Each row is a point on a tangle of strands that fork and nearly touch. The rows are in no order.
In the rows, zero is written as 128.
Two points are linked if the straight distance between their rows is under 118. Some points are linked to none.
sozus: 168; 88; 154; 114; 155; 175; 147; 186; 94; 85; 132; 99; 99; 136; 95; 159; 166; 140; 151; 119
fige: 112; 94; 121; 118; 121; 187; 126; 127; 115; 99; 141; 147; 195; 126; 123; 108; 129; 155; 46; 116
Suv: 116; 118; 150; 81; 121; 132; 165; 86; 134; 81; 176; 113; 166; 106; 151; 131; 71; 89; 107; 142
Poz: 156; 146; 103; 115; 85; 137; 59; 78; 124; 198; 108; 102; 110; 134; 177; 109; 151; 121; 179; 103
rom: 149; 141; 110; 83; 199; 128; 95; 180; 162; 149; 100; 55; 172; 194; 86; 143; 107; 127; 107; 138
lasap: 110; 95; 100; 127; 172; 77; 92; 158; 155; 85; 147; 79; 131; 147; 130; 161; 119; 105; 64; 63
Tugi: 132; 130; 156; 77; 167; 170; 146; 76; 146; 141; 121; 188; 140; 126; 93; 97; 130; 201; 62; 149
Kosub: 100; 93; 97; 130; 79; 101; 123; 75; 98; 156; 165; 99; 135; 150; 140; 151; 114; 110; 150; 218
lok: 128; 83; 105; 137; 157; 100; 116; 132; 151; 85; 137; 92; 133; 195; 178; 138; 126; 131; 91; 39
makep: 137; 118; 131; 165; 86; 151; 88; 179; 117; 107; 147; 117; 141; 63; 75; 137; 130; 148; 128; 85
feduz: 119; 182; 123; 130; 142; 143; 128; 77; 137; 153; 96; 159; 168; 138; 150; 92; 80; 86; 158; 137
Biv: 56; 88; 154; 158; 133; 129; 164; 147; 145; 95; 140; 188; 159; 99; 148; 114; 137; 174; 59; 89
kozog: 117; 159; 119; 170; 56; 82; 176; 117; 92; 129; 108; 103; 132; 146; 133; 151; 111; 106; 178; 184
Pel: 133; 118; 128; 172; 59; 162; 111; 121; 121; 86; 163; 164; 153; 89; 149; 81; 124; 168; 97; 80
Tuvep: 193; 145; 178; 129; 147; 144; 157; 129; 152; 87; 134; 154; 134; 103; 120; 114; 105; 182; 152; 79
bezod: 108; 117; 143; 138; 128; 93; 130; 166; 135; 116; 213; 106; 141; 70; 102; 163; 80; 147; 156; 127
zut: 141; 88; 102; 169; 96; 135; 66; 190; 92; 118; 186; 124; 128; 100; 124; 121; 147; 165; 140; 83
ninit: 114; 170; 130; 108; 161; 112; 164; 130; 119; 131; 131; 158; 136; 110; 69; 144; 93; 136; 127; 199
nep: 166; 98; 119; 92; 170; 150; 117; 150; 138; 94; 166; 144; 109; 96; 100; 138; 122; 124; 39; 114
Mib: 162; 100; 100; 148; 92; 82; 148; 92; 92; 150; 139; 63; 108; 161; 135; 141; 112; 73; 134; 240
nov: 157; 77; 112; 131; 130; 128; 134; 118; 142; 104; 149; 116; 149; 135; 170; 124; 87; 136; 91; 58
rak: 30; 165; 136; 151; 108; 77; 175; 125; 138; 110; 126; 151; 172; 94; 112; 141; 111; 109; 107; 165
foloz: 154; 67; 148; 143; 170; 136; 140; 149; 112; 143; 134; 161; 129; 196; 165; 109; 142; 193; 144; 96
Saf: 68; 150; 133; 161; 69; 154; 107; 109; 94; 130; 150; 204; 92; 115; 122; 100; 166; 111; 139; 142
gub: 105; 149; 128; 124; 44; 144; 112; 48; 125; 153; 132; 107; 122; 140; 158; 106; 165; 91; 169; 183
nos: 206; 85; 154; 97; 143; 180; 147; 198; 121; 120; 104; 78; 89; 135; 140; 124; 175; 93; 156; 139
Laz: 153; 122; 88; 141; 127; 88; 164; 139; 89; 150; 103; 95; 125; 153; 147; 142; 80; 42; 141; 217
pof: 136; 140; 107; 102; 178; 172; 108; 123; 139; 169; 68; 142; 140; 147; 119; 100; 143; 96; 96; 158
lef: 120; 67; 138; 141; 116; 149; 108; 170; 102; 98; 151; 114; 103; 141; 124; 152; 163; 156; 125; 91
Kalu: 95; 133; 109; 153; 128; 83; 105; 149; 104; 144; 177; 128; 114; 110; 124; 169; 114; 142; 185; 121
bezi: 129; 124; 134; 43; 177; 130; 192; 183; 140; 158; 66; 55; 138; 163; 104; 161; 155; 135; 128; 192
manas: 70; 127; 94; 173; 102; 94; 121; 140; 111; 128; 125; 172; 109; 103; 181; 144; 134; 128; 122; 41
Selas: 111; 158; 129; 143; 175; 61; 132; 117; 162; 153; 156; 168; 115; 111; 106; 148; 92; 141; 125; 168
Kuf: 87; 151; 184; 107; 151; 122; 191; 117; 151; 114; 72; 120; 124; 151; 89; 176; 168; 161; 175; 152
Mosi: 136; 207; 150; 125; 117; 103; 139; 93; 176; 103; 149; 126; 109; 58; 65; 150; 90; 112; 130; 156
tefop: 64; 173; 106; 168; 51; 84; 168; 112; 74; 140; 127; 153; 131; 149; 149; 139; 132; 98; 175; 138
Dil: 19; 125; 162; 161; 90; 102; 142; 125; 138; 110; 149; 153; 158; 78; 124; 112; 145; 143; 100; 112
Ziko: 129; 128; 132; 82; 163; 191; 120; 84; 139; 146; 87; 168; 144; 156; 138; 86; 121; 142; 48; 160
Pab: 223; 123; 114; 107; 174; 167; 137; 170; 173; 140; 38; 118; 119; 164; 154; 90; 149; 138; 89; 105
Dugu: 220; 120; 113; 104; 110; 141; 75; 138; 158; 175; 113; 57; 107; 157; 185; 84; 135; 94; 152; 113
bedip: 122; 112; 91; 139; 117; 98; 47; 122; 150; 151; 146; 105; 91; 115; 93; 148; 138; 128; 121; 105
geti: 78; 181; 148; 148; 108; 91; 142; 81; 165; 139; 124; 146; 138; 122; 111; 133; 113; 153; 172; 105
bapak: 121; 111; 127; 117; 172; 104; 159; 125; 122; 110; 169; 131; 140; 104; 160; 139; 83; 71; 103; 127
ruki: 127; 152; 106; 141; 156; 118; 142; 161; 98; 148; 101; 137; 99; 112; 75; 161; 112; 101; 154; 199
Dama: 123; 125; 133; 61; 157; 149; 146; 132; 137; 117; 156; 172; 141; 76; 99; 111; 114; 167; 35; 154
tifir: 144; 182; 173; 90; 102; 143; 142; 104; 149; 94; 176; 135; 146; 82; 75; 119; 109; 140; 117; 171
luki: 225; 137; 151; 93; 155; 186; 166; 145; 137; 96; 116; 147; 122; 102; 124; 108; 120; 135; 135; 111
givol: 101; 82; 129; 162; 87; 183; 110; 128; 79; 121; 155; 139; 173; 122; 132; 98; 131; 148; 107; 117
redi: 147; 133; 128; 89; 168; 132; 76; 174; 153; 168; 63; 69; 138; 211; 105; 132; 155; 128; 137; 160
zubig: 142; 141; 149; 121; 106; 172; 105; 143; 134; 99; 165; 127; 153; 60; 76; 114; 108; 134; 87; 133
kobut: 192; 121; 122; 118; 170; 149; 121; 125; 153; 95; 134; 130; 81; 108; 111; 134; 123; 114; 107; 103
ses: 137; 131; 76; 112; 84; 117; 25; 104; 122; 161; 143; 80; 101; 154; 146; 145; 158; 118; 146; 105
gafel: 99; 78; 173; 119; 177; 107; 154; 136; 104; 142; 159; 142; 130; 189; 135; 133; 156; 170; 164; 150
pigi: 144; 170; 146; 133; 108; 185; 117; 74; 152; 139; 87; 154; 164; 141; 133; 69; 116; 135; 138; 109
tar: 131; 172; 161; 127; 126; 115; 112; 112; 155; 121; 150; 139; 137; 86; 98; 125; 104; 176; 155; 73
keki: 122; 147; 116; 157; 76; 105; 121; 129; 66; 171; 142; 117; 122; 143; 131; 144; 141; 137; 216; 192
nolat: 180; 133; 113; 103; 151; 192; 94; 149; 151; 144; 45; 124; 118; 152; 107; 105; 181; 125; 86; 125
Fital: 86; 62; 163; 104; 133; 158; 167; 118; 118; 109; 157; 166; 160; 139; 133; 118; 148; 182; 57; 128
kufes: 116; 125; 91; 158; 105; 132; 108; 156; 70; 141; 129; 140; 126; 114; 169; 142; 131; 98; 167; 64
begos: 59; 132; 130; 171; 81; 145; 123; 151; 75; 103; 144; 148; 118; 96; 115; 147; 169; 98; 132; 143
Sokiv: 154; 137; 147; 72; 189; 141; 130; 155; 152; 176; 60; 81; 117; 163; 77; 143; 183; 172; 140; 183
tafo: 76; 107; 183; 105; 180; 135; 185; 113; 132; 121; 134; 161; 140; 162; 139; 134; 141; 178; 119; 108
veb: 108; 108; 98; 171; 126; 110; 136; 99; 138; 97; 109; 188; 83; 110; 169; 126; 153; 114; 91; 56
pada: 169; 164; 95; 148; 149; 108; 158; 140; 92; 147; 96; 151; 99; 126; 120; 114; 101; 54; 159; 219
ves: 106; 165; 91; 156; 140; 117; 90; 97; 113; 195; 113; 147; 146; 131; 125; 107; 102; 101; 169; 150
Vel: 98; 123; 138; 134; 137; 105; 101; 112; 174; 121; 153; 117; 83; 79; 79; 162; 148; 143; 124; 141
dip: 132; 109; 134; 144; 92; 158; 133; 77; 128; 76; 154; 121; 157; 112; 163; 104; 103; 125; 120; 61
boba: 181; 105; 137; 153; 166; 139; 124; 182; 127; 134; 101; 128; 163; 193; 149; 115; 112; 175; 142; 67
rusi: 106; 99; 139; 171; 127; 114; 156; 102; 167; 76; 119; 198; 114; 75; 166; 112; 136; 156; 48; 58
dafi: 98; 126; 74; 152; 115; 72; 100; 162; 70; 146; 149; 128; 82; 119; 151; 187; 162; 102; 166; 97
rik: 211; 115; 120; 138; 168; 143; 120; 162; 136; 148; 80; 134; 119; 174; 190; 77; 127; 131; 140; 75
pumet: 146; 200; 140; 142; 139; 50; 166; 107; 172; 122; 131; 151; 70; 110; 71; 157; 101; 132; 155; 173
kere: 78; 163; 144; 136; 125; 73; 176; 79; 152; 131; 92; 133; 106; 164; 123; 162; 146; 145; 173; 148
dufud: 77; 196; 127; 103; 101; 108; 207; 141; 118; 107; 131; 140; 186; 105; 79; 136; 89; 139; 106; 191
difum: 85; 166; 94; 176; 123; 92; 142; 139; 78; 172; 83; 158; 127; 138; 143; 118; 124; 92; 173; 141
zis: 160; 112; 184; 111; 92; 147; 145; 104; 126; 130; 137; 98; 142; 159; 184; 103; 146; 141; 183; 109
fefid: 102; 121; 103; 159; 82; 132; 106; 147; 72; 147; 122; 119; 106; 131; 124; 148; 165; 88; 166; 181
giz: 217; 99; 112; 103; 152; 108; 76; 142; 157; 179; 120; 103; 96; 199; 210; 71; 119; 129; 135; 84
zup: 135; 94; 125; 144; 154; 111; 128; 167; 107; 106; 200; 138; 130; 81; 148; 138; 85; 103; 131; 91
ged: 187; 120; 124; 112; 108; 144; 122; 139; 154; 138; 87; 58; 88; 126; 191; 118; 140; 39; 148; 100
Par: 124; 107; 98; 96; 174; 107; 99; 141; 155; 111; 136; 56; 174; 176; 120; 161; 105; 109; 93; 106
beg: 110; 140; 145; 118; 94; 148; 99; 72; 134; 127; 149; 153; 111; 128; 129; 115; 146; 127; 128; 155
zotu: 174; 149; 135; 117; 90; 189; 74; 66; 148; 150; 100; 103; 142; 119; 141; 86; 137; 109; 156; 129
Fufis: 92; 141; 146; 108; 141; 125; 166; 133; 154; 98; 106; 102; 93; 94; 81; 183; 151; 143; 131; 142

Follow the links from the first point to the second, and from the first to the third. Name the last point that the two ways share.
zut / Tugi / redi -> Fital
Kuf / Dugu / givol -> rik
kufes / Kosub / geti -> Biv
tar / Suv / Kosub -> Biv
bezi / Dil / nep -> Fital
Laz / Kuf / zut -> ninit
Dugu / ruki / pigi -> rik
Kosub / zubig / giz -> ninit

A fork is a point with three links. Follow the links from the first point to the second and name the forks in between, in order.
kere / foloz -> rik
redi / bezod -> Fital Biv
Selas / bezi -> ninit Biv Fital
zup / dip -> Biv Fital
pada / bedip -> ninit Biv Fital rik
nep / zut -> rik Fital Biv ninit
ged / lok -> rik Fital
